Points, in no order, along strands that fork and pass close to each other.
Points whose rows are less than 83 apart are linked; no others are. Some points are linked to none.
Z_942: [  8  -2  -3 -33  28  -3  12 -21 -14   2   7  30   2 -15   9  10 -19  18
  23  -4  17 -10  20 -26 -15]
Z_654: [-23  25  11 -28  43 -20  10 -10  -3 -22  -3 -13 -11  12   3   2  23   7
 -32 -19  -2 -18  23 -12  -7]
Z_733: [ -7   6   1 -23   6  58  15  51   5 -22 -18   7   3 -13  10  -5   0  -4
  28 -17   9  16  10   5   6]
Z_389: [-15  -8  27  -6   7  67  -1  32 -47  32  -6 -12  20 -37 -11  23 -18   3
   9 -31 -10  24  32  11 -12]
Z_692: [ 14 -27   1  22 -11 -10  -8 -29 -20  25  13  37  16  -2  13  -8 -48  18
  43  31  25 -12 -12  12  24]
Z_563: [  1  -9 -12 -25  12 -38  -7 -25  -3  -2  10  20 -20  -9   5  -8 -16  11
  23  27  42 -12  -4 -31 -18]
Z_937: [ -4   2   7  44 -23 -29 -34 -12 -19  17  11 -41  11  -7  -5  39 -16  13
 -64 -29 -42  10   6  13 -29]
Z_330: [-27   9  -6 -40  16 -18  10   2 -17 -33  15  60  -6   6  22  20 -14   6
  15   0  27 -49 -39  26   2]
Z_866: [ -9   1 -16  18  -3 -47 -20 -16   2  -3  14  -8  -6  -2   8  27   2  18
 -18  -5  -5 -22  -5 -12 -16]
Z_699: [-24  24  29  21 -18 -40   2 -29   6  15   1   3  11  18  20  -4  15  20
  -8   2  22 -64 -18 -13  27]
Z_181: [-27  20   3 -40  22  14  26  27 -16 -19   2  19   7 -23  11  21   4  11
  12 -34  26 -31  12  -9  -9]
Z_303: [-27   5  16   0  22 -16  -4  16 -17   0  15  10 -14  18  -4  24  -8   7
 -24  -5  -7 -24 -19  47   7]
Z_184: [ 25 -18 -28 -29  10  36  -5  28  22  -1 -15  -7 -21 -18 -28 -23  15 -18
   8  25 -11  34  38 -40 -26]
Z_903: [ -4  -5   2  25 -20  28  -1  20 -11   0  13  19  13 -13  16  14 -23   8
  -1 -25 -27  -5 -24  62  33]
Z_684: [ -1 -17   8  38  -5 -18 -18   6   3  18 -16 -30 -15  12 -29  -8  15  -6
   8  32   6  19  12 -24  -9]
Z_967: [-10   8  -5  15   4  20  -2  29  10  -6 -13 -29  -6   0 -11   8   4  -9
 -16  -9 -16  23   3  18   4]
Z_265: [ 14  14   3  25 -21 -20  20 -33  37  -4  -9  -2  25  35  12 -32  27 -19
  13  16  26  -6 -39  -8  28]
Z_310: [ 16 -24 -12 -16  11  31 -13  26 -26   6  16   2 -18 -22 -13  20 -24  -4
   8  -2 -24  36  19  14 -33]
Z_27: [ 15  15  16  28 -14  -7   7 -49  -1  18  -8 -30  39  -4  19  -3   3  10
 -33 -41  -8   0   8  -8   9]
Z_844: [ -6 -11  13 -38  30  63  22  42 -31 -14  12  16   5   8  -2  20 -25 -14
  10 -24 -21  39   8  41  -1]
Z_372: [-26  24  18  -9  13  22   5   1 -23   1   7 -11  20 -21   7  26 -11  12
 -41 -68  -4 -17  22  19  -7]
Z_247: [ -4   0  11  -3  -8  10   8  14   8 -11 -10  26  -5  -1   7 -27  -9   3
  60  29  49   2  -3  -2  30]
Z_923: [ 26 -21 -40  24 -18 -53  -5 -11  32   0   1  -5 -22  25 -16 -10  17 -26
 -11  51  -1  24 -41 -30 -35]
Z_599: [  1 -10  13 -18  21  52   6  33 -22  10 -15  -1   1 -14 -10 -12  -6  -6
  46  18  13  36  33  -4   3]
Z_907: [-12   2  19  20 -21 -50 -22 -39 -17  25   4  22   3  19   8   0  -5  14
 -11  16  10 -51 -24  19  26]
Z_353: [-29  19  21 -28  31  -9  13   3  -4  -5 -12 -15  -8  -2  -3 -11  16  15
   0  -5  26 -17  35 -42  -8]
Z_424: [ 24  12  -2 -21  25  -6  24 -45  29 -20  -9  25  -2  25  15 -37 -11  -1
  24  27  17  14 -10  -6  30]
Z_598: [ 19 -31   3  -6  20  15  -2  17 -37   6  22  22 -13  -1 -12  20 -35  -3
  27  20 -23  36  -5  41  -4]
Z_195: [ 17 -10 -16  49 -36  39 -15  20   4  19   4 -29  25 -42  -1   4  -5  -3
   0 -21 -21  39  15  -2  -1]
Z_624: [  5   9 -45   5 -18 -22 -11   4   6 -10  17 -21 -15 -26  10  38   2   7
 -35 -30 -24  -7  -8  -7 -36]
Z_714: [ 42 -18 -55   6 -26 -32   1 -21  40   4   8  -3  -6   4   5  -2  12 -19
  -7  15  -7  22 -21 -49 -48]
Z_538: [-11  24   6   8 -17 -31   7 -22  24  -8 -10   3   8  21  20 -25  21   3
  13  11  40 -39 -24 -23  32]
Z_530: [ -6  -6  52   8  21  12  -4  -4 -26  19  -4  10  -1  40 -10 -21  -6   8
  15  34  -9  -5  -2  48  53]
Z_363: [  0  -3   8  40  -8  -3  -3  17   7  13 -15 -26  -7  21  -8 -10  10 -15
   2  27 -16  31 -13  15  28]
Z_209: [ -4   7   2 -55  34  27  14  -5 -23 -10   1  15   4 -21   2  23  -5  13
   4 -38   4  -7  30 -15 -28]
Z_326: [-26  32   8 -10  24   2  11   0   9 -16 -14 -24   3  -2   3  15  14   6
 -43 -53 -12 -11  10  16   8]
Z_509: [-10  -7  44  -4  -6 -16  -6 -16 -14  19  12  41  -1  47 -11 -22 -18   6
  13  55  11 -38 -27  49  57]
Z_133: [-33  -2  28 -29  47 -16   1  28 -31 -21   7   7 -39  33 -21  20   6  -5
  -4  22 -14  -8  -3  39   4]
Z_228: [ 24   4  10  36 -23   2  12 -29  25  -2  -6   4  20  36  17 -30   4  -8
  14  12   2  -5 -42  29  51]
Z_835: [ 20   3 -26  -5  -3  17   5  10  37 -15 -10 -20  -6 -13   1   0  14 -16
 -12 -17 -19  24  11 -10 -14]
Z_549: [-33  26  17 -22   8  51  30  35 -19 -17   0  25  24 -17  19  24  -6  17
   7 -49  10 -28 -10  28  15]
Z_43: [ 30  -8 -30  44 -52  19  -3  21  16   0  20 -15   3 -32   4  15 -23 -16
  -3 -30 -41  37  -9  34   3]
Z_471: [  6 -25 -18  -1 -11  10   1   6   6   8   3  26 -15 -15  -2 -13 -21   3
  57  45  32  16   0 -11   4]
Z_382: [ 19   7 -27 -30   4  14 -13  -5  34  -4  -9 -28  -8 -12 -19 -11  46 -19
 -35 -11 -13   6  36 -67 -43]
Z_788: [ 11   1 -21   0  -5 -10 -11   3  35   4 -24 -35  -7   7 -16 -20  44 -24
 -11  19   0  25  17 -62 -38]
Z_190: [  5  -4  13 -30  22  42  -1  11 -20  18 -16  -9   8 -24 -21 -11   1  -2
  29   4  12  19  57 -39 -18]
Z_338: [ 31  -6 -32  10 -13 -16   4 -35  25 -11  11  13   3  -3  24  -5 -14  -1
   4   9   6   9 -30   2   7]
Z_690: [ 14   5  12  33 -19   0  -9 -35 -13  15  13 -25  29 -20  13  23 -24  16
 -63 -53 -35   2  14  14 -11]
Z_28: [ 28  -2 -42 -46  16  53 -17  31  23 -14  -8 -13 -17 -21 -28  -8  23 -25
 -21  -9 -35  35  45 -20 -27]
Z_993: [-12  -2  53  22  14  40  -1  10 -37  23  -7  -5  18  20 -11 -13  -4   1
   5  -4  -8   1  13  39  47]
Z_80: [-21  -7  38  -1  25  54   7  38 -37  -3  -2   2  12  13  -4  -3  -8  -5
   4 -25 -18  17   6  48  29]
Z_793: [  9 -19  -4 -53  20  60   5  38 -24 -17   8  11  -1 -32  -9  27 -19 -10
   3 -40 -27  38  27  13 -35]
Z_531: [ 16  -2 -18   8 -22 -10   0 -39   5   8   8  28  23 -19  24  -6 -18  23
  29   4  31 -12 -14  -5  14]
Z_362: [-28   3  21  13 -14  12  -2  37 -13   7   8  14  -2  -1   3  13   0  12
   3  -6   1 -34 -13  35  21]
Z_87: [ -5  29 -15   4 -20 -36  19 -20  37 -15 -15 -26  12  -2  16  -7  36  -6
 -16 -26  14 -24 -23 -44 -18]
Z_499: [ -8  12  22  10  25 -43  -1 -33   6   1  -4 -12  -8  42   2   2  12   4
 -38   8 -11 -19 -12  15  19]
Z_314: [ 27  10 -26 -34   4  25 -19   0  17 -12  -5 -36   1 -18 -19   3  24 -27
 -47 -34 -47  28  43 -36 -45]
Z_431: [-16   0  22   2 -27 -39 -15 -30 -11  23   9  44   2  27 -11 -16 -19   4
  19  58  36 -53 -24  22  32]
Z_569: [ 41 -39 -39  -1 -17  25 -26  16  16  18  -4  -6 -11 -37 -17 -13   0  -7
  24  29 -10  37  34 -44 -32]
Z_340: [ 12 -24  -2  -2  12  -1   4  -5 -26   5  17  35 -10   5  -5  -1 -40  16
  35  36   3  10 -20  39  19]
Z_144: [-23   5  23   4   8  18  -6  16 -33  16  -9 -22  17 -18  -4  15   1  16
  -9 -30   2  -4  26   2 -11]
Z_662: [-29   1  28  23  -6   7   5  28  -5  13 -28  -6   5   1  -6 -24  10   6
  38  25  39 -19   8 -15  40]
Z_210: [  9  -8  12  55 -19 -19 -27 -12  -2   8  19 -39   7  15  -3  18 -13  -6
 -68 -29 -53  30  -8  42   1]
Z_608: [ 30  -7  -3  55 -28 -43 -14 -29   6   6  12 -21  14  27   1   4 -10 -14
 -44  -7 -46  10 -43  47  10]
Z_65: [  7  27  10   9  -7 -33  12 -43  14  -1 -14 -26  27  19  18  -1  32   3
 -30 -31   4 -23  -8 -26   6]
Z_748: [-30   0   1   1   0 -49 -10  -5 -13  -3   9   8 -25   3  -4  16   2  19
   7  23  23 -33   0 -23 -12]
Z_409: [-17   3   4   3  11 -11  -3  19  18   3 -26 -34 -28  13 -22 -15  32 -17
  -2  22   6  13  26 -35 -12]
Z_194: [ 13 -13 -24   4 -16 -10  -1  -7  29   2  -1  12 -17   2  -7 -39  -5 -12
  37  55  34  23  -5 -43  -8]
Z_727: [-28  26   1 -17  13 -46  15 -26   2 -24   8  45  -9  14  18  -6  -7   9
   3   8  28 -55 -32  13  11]
Z_151: [ -8  13 -34  -8 -20 -23   4  15  35 -23   0   4 -18 -18  16  -5  28  -6
  -1   0  18 -24 -16 -35 -24]
Z_443: [ 29   4 -46 -23 -16   0  -4 -12  29 -15   5   0  -2 -34   9  14   1   3
 -16 -29 -14   5   4 -25 -38]
Z_508: [-28  10   7 -55  17  14  34  18 -25 -29  21  54   5  -2  16  29  -8  10
  36 -20  32 -34 -16   9 -14]
Z_941: [-16  -5  31 -12  37  23   4  44 -28 -12   0   2 -19  30 -23   6   1 -11
   6  13 -11  10   4  51  19]
Z_630: [ 17 -13 -12  20 -20  15 -14   4  -3  -7  22   3   2 -22   7  10 -37   1
 -19 -28 -52  37 -17  47  15]
Z_525: [ 20 -22 -19  14 -24  44 -11  18   3  25  -8 -17   9 -41  -8  -2  -2   8
  19  -3 -19  36  43 -25 -19]
Z_14: [-15  15   6  -5  11 -49   4 -21  11 -25   5  21 -15  36  14 -10  15  -1
 -20  22   8 -45 -38  32  27]
Z_534: [ 41  -5 -50   4 -30 -22  21 -33  55 -17   2  11   2  11  17 -19  16 -21
  17  10  11  16 -48 -33 -16]
Z_298: [ 22  -2  24  42  -2 -50  -6 -37   1   9  -3 -21   8  54  -6 -12  18 -17
 -36   9 -27  -6 -29  19  19]
Z_860: [ -3 -17 -19  15 -12 -53  -3 -15  28  -7   1   8 -23  27  -6 -34   0 -18
  14  71  32   4 -34 -24 -11]
Z_696: [-29  -3  14  17 -10  12   3  19 -23  29 -14 -21   8 -23  -3   1  15  21
  22   1  28 -20  24 -22  -2]
Z_402: [-11  -1   7 -37  15  13  -6   9  -2  11 -22 -15  -1 -27 -15  -4  20  11
   5   1  11  -3  57 -69 -32]

A fork is a point with three links, a tip a point with one. Leave the first point through the second and follow the links. Name the first fork or tip that comes.
Z_330; Z_727 -> Z_151
Z_65; Z_27 -> Z_181
Z_662; Z_247 -> Z_80
Z_733; Z_599 -> Z_144
Z_993; Z_530 -> Z_228

A fork is a point with three links. Follow the links from the first point to the second and name the forks in between, in order.
Z_194; Z_265 -> Z_80
Z_298; Z_363 -> Z_181
Z_402; Z_310 -> Z_144
Z_372; Z_43 -> Z_144 > Z_80
